Each row is a point on a landscape with many valleys, with its height.
From any point a ball rolls to the lowest of the 2 points nearest to it. It stops when none of these is lower. Distance is the straight distance between rows; heights are no part of it.
(35) height 206: [ 12  25 -12 -42  12  14  27 -35  31 -10  23  16 -17 -20  32  24  19  25
  28  26  23   2  20   7]
(1509) height 323: [ 10   8  12 -22  -6 -17 -24  31  17 -24  -9 -20  22  -2  16  48  36  11
 -31 -18 -34 -36   1 -19]
(125) height 328: [ 27   7  29 -38 -13  49  -4   0 -20  -1 -37  -2 -64   7  -4  -7  18   2
   7  60  24  60  -6   3]
(1282) height 233: [-24  14 -20  42   6 -48 -52  41  13 -30  -5 -11  10 -26 -34  19 -48  13
  -6  -2 -34 -28  27 -10]
(178) height 362: [ 35 -22  -4  14  -7 -37 -37  20   6  28 -45 -18  41  10 -24  35   0   3
  16 -31  -2  -9  -9  14]
(1302) height 506: [ 24 -32   9   1 -11 -31  -8  50  35   4   9  -3  -8 -19   7  -3  26  18
   2  23 -11   2  46  40]
(1093) height 265: [ 44  19  -3 -40   3  27  15 -71 -16  -8 -38   6 -39  -4  21 -10 -15 -11
  10  25  18  14 -30  -6]
(752) height 288: [  2  41  13   8 -14 -11 -43  26  13 -29 -42  33  30 -38 -18  22 -30  -8
  23   9   9 -51 -10 -10]
(1571) height 303: [ 15  36   2 -34 -19 -14 -17  -7  20  -5 -11 -19  14  -2 -24 -23  11  61
 -28  -5  -4 -10   8   0]
(236) height 496: [-39  -7   0   7 -17  43  30   2 -66   4  35  14   5  34 -10 -29  -8 -65
  17  -9  22  -3 -21   3]
(971) height 347: [ -8  17  21 -27  16 -33 -59  44  49  12  -7  12  77 -18 -43 -35  -8  31
 -38   9 -18  26  14 -12]
(740) height 490: [ -8  -2 -19  15  30  15  27 -49   0  10  -1 -16   3  34  28  45 -12 -18
 -12  40  56 -15 -23   2]
(1611) height 317: [ -6  26   0 -10  12  25 -23   6   2   3   6 -42 -32  -7  -7 -20  58  21
  11 -11 -33  42   2   3]
(1653) height 146: [ 27  -6  32  -7  16  -9  10  -5  -4   8   9   0  -9 -11  -2  -3 -16 -40
 -31  21  -6 -22 -27   1]
(1461) height 329: [ -5  -4   3 -15 -19 -14 -57  44 -18 -23 -39  22  16 -33 -60  14 -13 -11
  29   3 -26 -37 -28  -4]
(315) height 573: [-21   1 -18 -29  -8  -4   7 -19 -12 -38  58  -3  28  13  -6  13 -44 -22
  11   6   1 -36  20 -12]
(814) height 475: [ 23 -22 -22   7  21  19  35 -34 -24  64  37  32   3  24  35  10  10 -52
   8 -11   1  -4  -3  10]
(486) height 344: [ 26   4  25 -14 -34 -15 -50   9  19  -9 -74 -19  -3 -13  -6  35 -39  16
   6 -17   9  19 -34  14]
(1268) height 523: [ -1 -33   3  24   4 -31   9  34  31   0   3 -17  27  16  14  12  51  23
 -23  21  23 -25  31  27]
(815) height 482: [  8 -24  -2  14  -5 -51 -50  64  32  -4 -25   3   0 -24  -7  42  18  53
  14  20 -26   5  23   8]
(1451) height 395: [ 21 -29  -4 -36   9  29  34  33 -11 -32 -27  29 -53 -24 -32   5  31  -9
   7  35 -13  17  14 -23]
(164) height 435: [-32 -33  38  10 -12 -14  -2 -18  -5 -11  36   0  22  18  42   7 -44  -3
  10  -7   5  35 -18 -16]
(222) height 494: [ 74  -8  13 -21  18 -11  47 -17 -30  52  -4  32   7  -4  26 -16  -3 -48
  15  -6 -11  -1  -9  -5]
(1262) height 250: [ 15  26  17   0 -17  -7 -29 -16 -23 -41 -42  25  10 -12   7  -8  -2 -15
  24  38   9 -39 -27 -15]
(1079) height 236: [ 16  15 -21 -13  19  17  64   2 -13 -16  32 -18 -42   9  -3 -21  51 -36
 -17 -13   5   6  15  12]
(1296) height 416: [-33  -7   3  22  -9 -13  27 -35 -31  31  82   0  16  46  46   3 -21 -19
   9 -45   1  -5  10   3]
(947) height 71: [-34   1 -21   9  19  23 -42  26  28  35 -16 -10  11 -24 -56  33  -5  11
  -8 -13 -10 -25  -9   6]
(663) height 313: [ 37  11  23   5  18 -11  -8   2  23  47 -33 -23   4 -32   4 -36  -4 -28
   0 -26  -6  11  -2  37]
(430) height 178: [  7  46   5  -7 -22   6 -40  58 -47   6 -46 -23  17   9 -23 -12  -2 -10
   4  40   2 -22  16  -2]
(1753) height 183: [ -9  12 -26  -3 -11  37 -14   9 -28 -11 -12  -5  -6   9  -1  25  21   8
  54  10 -11  14  13 -24]
(894) height 515: [ -1   2 -41  -5  -5   5  26 -45 -16  18 -18   2 -33 -24   6  -6 -44  29
  31  -1   8 -36   1  13]
(760) height 368: [ 16 -16   6  18  -1 -61 -18  32   5  25 -32   8  17 -34 -61 -50 -29  35
   9 -26 -17  -7   8  17]
(1348) height 378: [-20  -1  31   4  22 -32 -31  22  47  -2 -24 -18  42 -12   3 -19  -6  41
 -26  14   1  48  -1 -14]
(1474) height 66: [ -7 -62 -40 -15  21  -3  33 -28  27  30  15 -15   3  -3 -21   8 -15  21
 -10 -52 -15 -13  18  18]
(1760) height 379: [-10 -23   4  29  12 -29  52   6 -13  47  -9  -5   1   2  42  21 -39 -12
  15 -11  31 -25  15  11]
(1160) height 294: [ -2  22  -8  24   9 -17 -28  -3  45  35  27 -10  30   0 -44  -7 -20  39
 -54   1   1 -38  22  17]
(1010) height 392: [ 13 -43 -11  14 -28  -2  12  11  -8 -68  -8 -12 -10  11  -6 -24  -1 -28
 -30   1  -2 -24  17  16]
(1195) height 222: [ 30  43  20  18 -24  -5   8 -18 -28  16  -8 -16  24  29  24  -1   1 -14
  20 -28  15 -11 -13  -6]
(917) height 139: [-10  22   6 -42 -18  10 -50  29  21 -26 -70 -24 -42 -22   8  23 -20  69
 -19  25 -20  57  22 -20]
(1642) height 512: [-29 -24 -27  17   8  26  60  13 -53  30  36  30  -3  26  19 -38   4 -58
   2  19  29  -4  23  15]
(850) height 400: [-29  32 -12  -4   3 -17  27 -34 -14  31  60 -21   7  18  55 -14   0  17
  30 -16  16  -8  23  24]
(605) height 553: [ -6 -28  10  33 -12 -16  16 -12 -31   4  -6  39 -22 -13  39 -24  11  20
  21   6 -21 -28 -16 -12]
(360) height 530: [-38  22   6   0  13  20  36  24   5 -22   0  -3  -5  -9 -11   2  -9   1
 -13  38  41 -13  18 -14]
(464) height 397: [  3   3  10  47 -57  43  -1  -2  15  -8 -15  11 -20  11   5   4 -17  11
   8 -19  31   4  -3  18]
(231) height 436: [ 26  15 -23  55 -31   9 -40   4   3 -27 -29  14 -23 -15  12 -17  34  21
  15   6 -28 -23  19   4]
(1323) height 393: [-10 -29  26  -1 -19  20  21  39 -26  27  13   7 -11  25  27  55  10   5
   6   7  -8   7  -9 -25]
(1691) height 251: [  6  18 -36  -2  -7  18  34 -15   8 -10  14 -39  -2  23  -4  21  -9   3
  -7 -15  31 -10  33  18]
(523) height 409: [ 15  -4  40 -51 -25  21  46 -17 -15  15  25  22   7  25  30 -37  31 -11
 -25   8  29   2 -18  12]
(480) height 495: [  1 -25  22  48  -2  26  30 -36  -5  47  56  41  23  47 -18  -5 -15 -29
 -16 -24  17   8 -21 -16]
(232) height 232: [-46  23 -12 -31  -6  37  13   1 -18   7  17  22  22 -11  26   9  18  13
  60  -7   5  -6   9 -18]
(724) height 478: [ 11 -36  -8  24 -17  31  70 -20 -26  33  68  65 -27  44  -8   1  28  -7
 -23 -10  11   4 -15 -10]
(1740) height 132: [-20  13 -15  11  23   9   5  38  -5  21  -7   2  17  -7 -73  21  26  14
  -5  10   3 -53   5 -20]
(1096) height 480: [ -2  12  32 -16   1  -3  20   4  44 -33 -16  27   3 -48 -10  -8  -4  12
 -22 -14  -1 -16 -11 -24]
(1638) height 290: [  0 -10  15 -10   3  -3 -24  -4  13  -8  28 -28  26  17  21  25  61 -24
   4 -33 -18 -10 -15  18]
(1251) height 131: [-24  28 -22   7   7 -71 -72  34  13 -29 -26 -20  56   9 -43 -16 -15  58
 -47 -11 -22   0   6 -21]
(688) height 297: [  7 -53 -40  14  24 -28  -4 -12  -1 -13  48  -6  19   8   9  17  -1 -32
  30 -25 -48 -10  47   6]
(1802) height 574: [ -3 -39  40  29 -12 -66  -7  25   0   3   3  21 -11 -26  18  -1  12  33
  -4  -1 -29 -39 -17   7]
(1490) height 129: [-12  -3 -12 -22  -6  37  15  13 -45 -14 -18  -5 -41   9  38  29  -5 -26
  57  11   0  58   5 -20]
(725) height 186: [ 14  46  22  15   4 -32   9  -2 -21   2   3 -12  -3 -16  17 -17   1 -18
  -9  -4  -9 -60  -6  -1]
(1641) height 370: [-19  -5  -7  -7 -32 -32 -79  54  -3  -6 -61  31  29 -18 -76  -8 -39  50
   4  -2  -9   1 -27   0]
(1255) height 252: [-23   3   8   5  20   7 -10  23  26 -15 -61 -20 -36 -27 -10  62 -13  29
  -6  12   5  16 -25 -24]
(1137) height 291: [ 20  34  24 -14  22 -22 -16  15  20  13   9 -48  -7 -19 -14 -42  23  -2
   4  -2  -7  38  18  33]
(221) height 127: [ 22  20  13 -17 -35 -13 -36  93 -13  15 -43 -13  29   4 -52  -9   7  25
 -13   3 -19  18  30 -11]
(988) height 267: [ 33  42  11  -1   9   1  18  -9  16  -1  28 -25 -21  -2   7 -19  29 -35
  18  -6  29  22  16  41]
(819) height 152: [-27  30   7   3 -29 -13 -78  37  51  16 -44   3   8  -9 -15  37   0  63
 -42   7  18 -23 -21  29]
(394) height 459: [ 33 -25 -29  22 -16  21  63 -54  -8  36  48  60  19  42  34  -2  18  -3
   4 -41   6   3  11 -15]
(1069) height 357: [ -3 -12  18  31  -9 -39   6  -5 -11 -59  -4  -3 -20   0 -15 -44 -17  24
 -33  31  -4 -11  -3 -12]
(1811) height 408: [-27  -4  16   2   2 -26 -29 -26  37 -10  -1 -26  36  10   9  15 -44  31
  -7 -10  14  25 -17  -1]
(938) height 304: [ 58  16  12 -11  -7   5  -8 -24   6  -5 -66  -4 -33 -24 -17  -5 -19  -1
  13  -7   1  16 -32   3]
(1425) height 173: [ 19 -19  -4  30  48 -29  18 -31  40  32   6  -6  43   5 -22 -19   6   8
 -20 -20   2  -3  20  -7]
(74) height 115: [-22  28  -9 -19   5  25 -60  24  20  59 -35 -27   5  -8 -15  41  24  47
 -23   5 -10 -22 -18  15]
(714) height 493: [  5 -12  -4  14 -18  -2  23  -7   1  22 -13  -7 -38 -25  -3 -35 -37  41
 -24 -17 -13 -19   7  16]
(887) height 262: [ 12 -44 -32  -1  26  -8  24 -19 -12 -25  54  31  18  21  27   7  22 -54
  25  17  -6   1  27  -3]
(1768) height 474: [  9 -32   3  40  15  -8  29 -29  13  13  28   6 -47 -21  16 -43 -31   5
 -14 -16 -23  27   4  13]
(427) height 321: [  9 -28   3  48  14 -13  -3  18 -20  -2 -15 -17 -18   9  -3  -8 -32   4
 -31  30 -26  11   4 -35]
(668) height 223: [ -2   5  -3   2  11   4  50  16 -12   2   9  -6 -16  -8  27   9  10 -48
  40 -63   1  21   6   5]
(991) height 384: [ 11  12  40 -66 -30  14  -6  10 -18   4  -7  -1  27   8  -5 -36  37  11
   5   7  -2  15 -15  -5]
(1184) height 260: [ -1 -18   2  -2  25 -30  27 -16  -8 -10  58  -5  -5   8  36   8  48 -48
  30 -60 -16  12  -7  19]
(1250) height 619: [-33 -17  17  30  15 -27 -27  55  32 -28   8   0  -2 -22 -45  -1  33  11
 -29  26  -3 -22   4  11]
(689) height 476: [-34 -20 -12  28  -9  32  23 -20 -14 -15  14  -8 -33  35  61  10  -8 -15
 -16  43  38  14  -3   9]
(349) height 441: [ -9   6 -17 -44 -27  36  45 -43   0 -12  24   3   4  22  66   6 -29  -7
 -22 -13  21   3  16   1]
(1162) height 228: [ -1 -13 -14  -8  37  10   8 -22  -5  -4  32   1   3   7   3 -14  17 -17
  11  36  -6  26   9 -11]
(798) height 534: [  9   3  30 -40  29   9  34 -42 -28  16   7   4 -36  12  50  -9  20 -54
 -11  28  31  36 -58  12]
(1075) height 62: [ 14  41   4  15 -14 -28 -41  46 -13 -15 -30 -17  54  23 -39 -19  18  33
 -21 -19 -30   8  11 -44]
(1699) height 380: [-27  31 -24  -2  13  -9 -22  -6  -1  10  46 -40  26   3  14   4  13   7
  33 -16 -22 -10  36  10]
(1673) height 360: [ 22  57 -13  42   6 -15 -48   9  36  11 -35 -36  47  -3  -5   2  -3  11
  -7 -41  -8  -2  23   2]
(1583) height 351: [-12  16  -6   1  33  16  63  -9   5  33 -21 -11 -12 -11  45  16 -11   3
 -12  -7  25  -5   5 -15]
(541) height 330: [ 30 -30 -30  18  12 -20 -43   2   8  29  -4 -34  15   8  -6  16  -1 -11
  11 -23 -44  -5  26  22]
(1014) height 369: [  3 -10  18  52  26 -19 -22  19  -5  45  -7  13  22  -7 -40 -11  -5 -18
  36  28  19 -13  -6  13]
(1295) height 320: [ 35 -39   6   6 -49   3  -6 -36 -18  -8   2  11  22  26 -20 -34  -7   0
 -15 -41 -17 -19 -21   6]
(156) height 477: [ -5  -9   7  -6  30 -16  82  -5 -63  26  -6  48 -26  -8  50   2  -6 -23
  24   8   6  -7 -28 -40]
(1647) height 464: [-18  -2 -38 -11 -26  53  30 -26 -40 -16  31   0 -48  35  54  -2   7 -56
 -14  12  27   1   5  34]
(60) height 533: [ -6 -39 -15  45  -5  -4 -31 -40  -9   1   1  31  -1  -7  -6 -15 -23  23
  21  18 -27 -19 -23  -9]
(161) height 300: [  5  14  24  18  -5  24 -32  29   5 -12 -31 -11 -29 -10 -15  -7   6 -12
  26  36  14  49  -6   5]
(381) height 336: [  7  53  23  30   7   2 -12  10  13  11 -55 -37  15 -16  -1 -26 -14 -16
 -19 -31  10   6 -11  -3]
(175) height 276: [-29   8  20 -51 -10  23  28   8 -35 -10  39  50   3   0  30  14  34 -31
  59  12  19   6 -20 -12]
(652) height 175: [ 20  31   8 -26 -10  27 -28  -7  43 -43 -19 -25 -42 -16   5  11  -5  28
 -24  15 -16  47  18 -10]
(1684) height 509: [ 33   2  -6  20  17 -10  44 -62  11   6  -9  21  -5  16  30  22  14  11
   4  12  43 -11 -30  -8]
(1347) height 375: [ 15 -11  17  43 -51   3 -48   2   7 -20 -35  -5  13  19 -20   3 -36   7
   7 -16  12  18 -25  13]
(1609) height 226: [-10  10   4 -70 -10  11  22   0 -49 -49  43   2 -62   3  11  30  22 -34
  19  34  -5 -11  -3   1]
(188) height 326: [ 56 -29 -17   5  12 -40  -8  10  11  13 -13   0   7 -10 -71 -17  -4  28
  -3   3 -30  11  18  -5]
(1186) height 221: [  7 -22  -6   6  38 -35  -5 -42  17  39 -24 -32  28   2 -31 -20 -28  24
 -42 -14   2 -15 -28   6]
(992) height 418: [ -3  20  -4  17 -54  30  -6  -9  16 -49 -11  12 -20 -16   6 -39   9  23
  13 -31  -6  -3  17  14]
(7) height 255: [ 19  24   3 -15   0 -22  29  -6  20 -10  -2  -6 -17 -13   8  20  -5  60
   8  12   5  12  21 -23]
(1627) height 635: [-24  10  -5 -15  -3  -2 -48  13  38 -49   6  13  22 -21 -62  -8  12   7
 -23  32   6 -42  -2  13]
(640) height 172: [ 15  13  -1  31  -3  13 -26 -50  32 -11  21 -24 -39  -2  15  23  -8  13
 -28  -1 -15  -1 -18   8]
(884) height 453: [ 10  13 -19 -43 -41  57  48 -43 -20   8  40  17 -45  38  75  12  11 -29
 -20 -34  16  36  -4  21]
(1764) height 355: [ 23   6  22 -76   5  48   9   2 -25  15  -7  18   7   2   2   3  30 -31
   4  16 -14  22 -22 -30]
(1324) height 125: [ 12  14  -7  16 -12  -8  76 -30 -10 -17  37  54 -15  -6  30 -27  -3   3
  21 -13  17  -9  18 -12]
(789) height 141: [-13  31  20  -7  -5  42  -2 -14  39  -1  18 -15 -61 -34  27   4 -30  13
 -28  10  -5  25   5   8]
(1745) height 204: [ 22  10  -1  10 -21   6  -3 -29   0 -14  43  11 -67 -12  16  16  11  15
  21   4 -27  -3  -7  11]
(961) height 419: [ 11 -12   6 -28 -19 -31  -1  20  17 -52 -17 -46  12  -4 -15 -11 -11 -12
 -37 -31  -5 -12  12  23]
(113) height 324: [-30 -30   1 -43 -14  14 -43 -18  -1 -21   0   6  -1 -10  -9 -14 -16  21
  16  41  -5   9 -20   8]
(731) height 389: [ 25  29 -25  15  12 -42 -84  17  40  21 -58  -9  49  -5 -43  26  10  36
   2 -34  -7   1 -14  10]
(779) height 455: [  7 -29  30  10 -16 -31   5 -34  12 -18  32 -18  -9  13  30 -32  -8  30
 -13 -17 -16  44  -9   4]
(25) height 264: [ -1  -2   7 -24  30  28   8  -8  14   8 -25   2  -4 -23  37 -29  19  -9
  21   8   1  53  -1  -6]
(1047) height 394: [ 21   7  18  52  20 -19 -40   1 -14  65  -4 -15  46  22 -19 -41  16 -16
  19 -13 -10   7   5   4]
(954) height 227: [-27  22 -33  49  16 -56 -84  55  52 -16 -29  13  54 -22 -38  31 -35  17
 -35 -18  -9 -35  26   4]
(1170) height 293: [-11  -9  25  87 -11  -1 -10  12 -27  28   3 -14 -13  27 -19 -10 -34 -10
 -31  -2  -5 -12 -15 -12]
(1336) height 513: [-15 -50   5  42   9   3  -3 -22 -15  13  28  34  41  29 -11   3 -24 -27
  13  14   5 -15  -6 -20]
(1513) height 182: [-19 -36 -36  -2   5  26  -1 -41 -10 -17  -7 -16   0   9  17  -9 -49 -14
 -22  19  -5  -9   2  -3]
(476) height 427: [-15 -32 -20  -2 -24  23  39 -39 -22   4  67  16   8  50  73  10 -39 -47
 -21 -28   5  17  13   7]
(1266) height 439: [-24 -50  -5 -39 -13  34  21  24  -5 -49 -34  17 -23 -12  16  22  21  -5
  16  14   0  12   2 -14]
(1258) height 225: [-15   1 -11   0  37  29  12 -66  -3 -28 -21  -5 -26 -13   7 -30 -19 -24
 -16  12   7  14 -40 -19]
(1018) height 510: [ 21   9 -28  -7   9  18  65 -52 -15   5  69  68 -22  33  34 -10  36 -37
  21  -6  32  60  -8   8]
(1054) height 292: [ -3   9  -8  -2 -31  16  14  37  18 -13  -9 -22  34  32 -42  28  15  33
 -17 -18  32 -11  23  -5]
(357) height 134: [ -9 -53 -28 -21  19   6  28 -13   1  17   7 -29  25  20   3  34 -51 -14
 -33 -10  -4 -12   9  -6]
(1059) height 193: [ -9  17  -6  12  35  19  37  24 -29  34  24 -23 -14   9 -48 -15  42 -24
 -14   2   7 -20   5  -1]
(1294) height 522: [-14 -19 -12 -18  27  34  40 -41 -18   2  35  30 -16  22  26 -34  30 -67
  -2   9  34  49 -32  16]
(867) height 184: [-45  24 -24  14  24 -36 -48  30   4 -35   4 -30  36   1 -27  -9 -11  45
 -20  36 -22  -5  35 -32]
(756) height 479: [-17  25 -13  -8 -30  66  27 -10 -53 -25   7   6 -40  34   0   6   4 -50
  24   7  45  14 -16   4]
(1148) height 289: [ 14 -25   0 -37 -59  54  15 -28 -12 -29 -10  13   6  24  -1 -20  16  -8
  -8 -42   3  -2 -21   4]
(921) height 402: [ -30    3    3    5   -2  -40 -103   60  -10   37  -41   18   65  -15
  -32    5  -26   14   16   12  -21  -17  -17    5]
(1594) height 177: [-29  -4  -8 -38  10  36  25  -2 -48 -52  19  17 -64  13  53  28  27 -59
  27  31   1  48 -12 -16]
(374) height 187: [-17  -8  -9  30 -23 -20 -62  45  67  -7 -14  12  22 -12 -27  35 -36  43
 -37   8   9 -10  19  27]
(553) height 438: [ 15  -6 -10  27   9   4  38 -43 -19  36  25  -7  42  56  19 -24  25   9
  -7 -43  -6  17   3 -34]
(1229) height 256: [ 20   7  13 -20 -61  36  10 -21 -38  -3 -31  11   8  34  21  18   1   2
  22 -18  25  -5 -32 -15]
(811) height 541: [-15 -36   3  25  23 -13  33  32  28  25  17  -2  39  11   7  -5  55  -5
  12 -32  13   3  39  14]
(1787) height 417: [  1  -6   0  65  37 -15   4 -30 -14  66  27  -3  55  50   1   1  10 -11
  32 -35   0  12  13 -31]
(749) height 302: [-19  12   2  -8  27  30 -30   8  31  22 -36   7  17 -46 -31 -29  -3  13
  25  -1 -14  33  -8 -10]
(738) height 505: [-39 -11  14  -1  16  -2  38  13 -57   0   1   7 -30  -6  72 -11  -8 -51
  19  11  -1  14 -20 -15]
(716) height 359: [-18 -12  50   0  -1 -25 -19  39  12  18  23 -11  26   4   8  60   0  10
  -8 -11 -11  -9 -18 -15]
(204) height 319: [ 31  21  12 -14   7 -25 -36   1  34  14  14   7  43 -12 -16 -28 -11  24
 -37  39 -17 -12  24   2]
(306) height 215: [  4  61  15 -12  14  17 -19   7 -30 -27 -30 -18  12  -9  -5 -22  12 -46
  13  36  17 -13  -9 -11]
(1013) height 497: [ 24   9 -33   3 -11   5  87 -34 -57  36  83  85 -46  48  33  -1  23 -22
  -3  -2   8  27  -3 -10]
(1506) height 420: [  3  -1 -13   8  -5 -19 -38  -1   5 -14 -35 -33 -30 -14 -35  -3  -4   3
   2  19  22 -29 -15  58]
(1019) height 176: [  3  23 -34  16  14 -11  95 -13 -20  -2   9  23 -37 -18  46 -23 -10 -31
  41 -49  21  10  28   8]
(1566) height 434: [-16 -25   9  16  13  -1  77  20 -36  25  -3  33  -4  14  21  52   6 -10
  25 -22  15  -4 -23 -50]
(1631) height 552: [-35  19   0 -23   0  17  -2  13  18 -29   9   5  56  -6 -26   5 -48  -6
 -16  28  24 -23  19 -26]
(631) height 295: [ -2  24 -23 -65 -14  37 -43 -31   5 -16 -19   5  -5 -32  -3  -4 -37   9
  26  37  -7 -11  10  14]
(568) height 335: [-17 -23   2  42  17  -2 -38  40  11 -16  -8  -1  21  -4 -52  -3   3 -14
  33  23  -3  36   9 -10]
(1712) height 109: [  4  16  37  -9   9  -6 -25   2  10 -15  15 -28 -29 -21   1 -16 -44 -17
 -36  44 -15  22  -2   4]
(1501) height 318: [  1   3  19 -40   9  18  30  25 -31   1  15  20  31   9 -15  12  32 -50
  20  11  15 -19 -16 -18]
(1557) height 507: [-32  23  21 -12 -17  14  16  42   9 -41 -33  13 -23 -51  12 -32 -19   9
 -18  20   7 -25  24  -3]
(552) height 345: [  1   5 -20 -29  19  17  11   6  -2 -14  -8  13 -21 -38 -49 -38  18  16
  32   8 -21  12  19 -10]
(748) height 425: [-24 -12  35 -17   8   4  39  -5  15   6  29   3  29  16  58  -6  48 -15
 -39  -2  26 -12 -15   4]
(1430) height 191: [-30   1  11 -15  -5 -17 -71  69  23   0 -67 -15 -24 -19 -12  59 -17  62
 -18  26 -14  33 -15 -12]
(373) height 348: [ 10 -37   7  -9 -31 -10 -19  -8  11   5   5  16  22 -13 -14   1 -35  -9
   4 -30 -10 -36  -7  29]
(862) height 447: [-10  -2  29 -57 -23   2  23  16  30 -28 -21 -20  -4 -23   6  10  -2  13
 -15 -47   3   9  -3   7]
(414) height 272: [ 41 -11 -24 -26  37   0   9 -21 -14  15  25 -15  -1  12 -60  -5 -10  -3
   7  31 -24  20   9 -19]
(1050) height 214: [ 29  38 -24 -18   8  23  -2 -11  33 -29   1 -54 -22   5 -29  25  14   4
 -43 -15 -16   4  20  -3]
(1317) height 130: [ 13 -35 -18   7  16 -20  23  -1  33  16  29 -21  23   7 -12 -23  16  33
 -53 -29 -35  -8  47   1]
(1741) height 266: [ -2  14 -18 -52  -8  29  -8 -18 -29 -11  17 -12 -34 -13  21   2 -19 -38
  26  12 -18  -6   6  19]
(776) height 349: [-22  23 -14 -17  45 -14 -31  -1   8  -2   8 -54   6  -6  15  15  31  33
  16   3 -41  32  12 -27]
(1442) height 308: [  1   9 -13  -5  42  19  32  -8  15  13 -46 -31 -37 -14 -20  30  16  17
 -21 -13   5   2 -22 -19]
(1320) height 598: [-23 -30  31  33  21 -58  22  32   8  -9  18   5   2 -18 -27   2   4  -4
   3  -2  11 -33  -4   9]
(330) height 358: [ -6 -43  24 -32 -37   6 -28  -5  -5  -7  17   6 -21   6 -26   9   3  44
   0  -2 -32  24 -32  -6]
(976) height 396: [ -1  15   6  12  29 -24 -38  -3  13  27 -30  -5  -3 -23 -49  -1  17  16
  32  34  26 -15 -36  27]
(1126) height 456: [ 44  14 -19  28 -13 -32 -62  40  32 -11 -54   3 -14 -22 -10  11  36  44
 -19  -4 -35 -12  10  11]
(98) height 169: [ -4  36 -12   4   3  19  23 -55  15 -28  59  50 -35 -24  22  -7  17 -10
  29   8  15 -20  -2   7]
(1228) height 271: [-24   7  10  68  -5 -18 -35   5  19  24   7  -6  13  -4 -19  -7 -50  -2
 -27 -15   0 -42   8  23]
(203) height 446: [-16 -29  15 -36   0  14  31 -14   8 -39   7   2 -26   1  34  22  36 -22
 -17   5  19  -4 -28   8]
(616) height 537: [ 26   1 -33  14  -8 -17  -2 -17 -30  14  -7  15   2 -13 -23  -8 -31  -4
  55  12   1 -50  22  18]

For each start below, name the point where the ball stops.
(1631) => (1228)
(203) => (1490)
(349) => (947)
(1302) => (1474)
(731) => (947)
(156) => (1324)
(894) => (1228)

Call two points neighbours if one is among the 2 nearest of the other. Go from one point of each pair to the other, from neighbour to neighbour, staying as low as possible. Name the highest point that can't be avoided.
(789) / (1228) => (204)
(947) / (1490) => (203)
(917) / (1324) => (1745)
(917) / (1712) => (652)
(947) / (1075) => (1282)
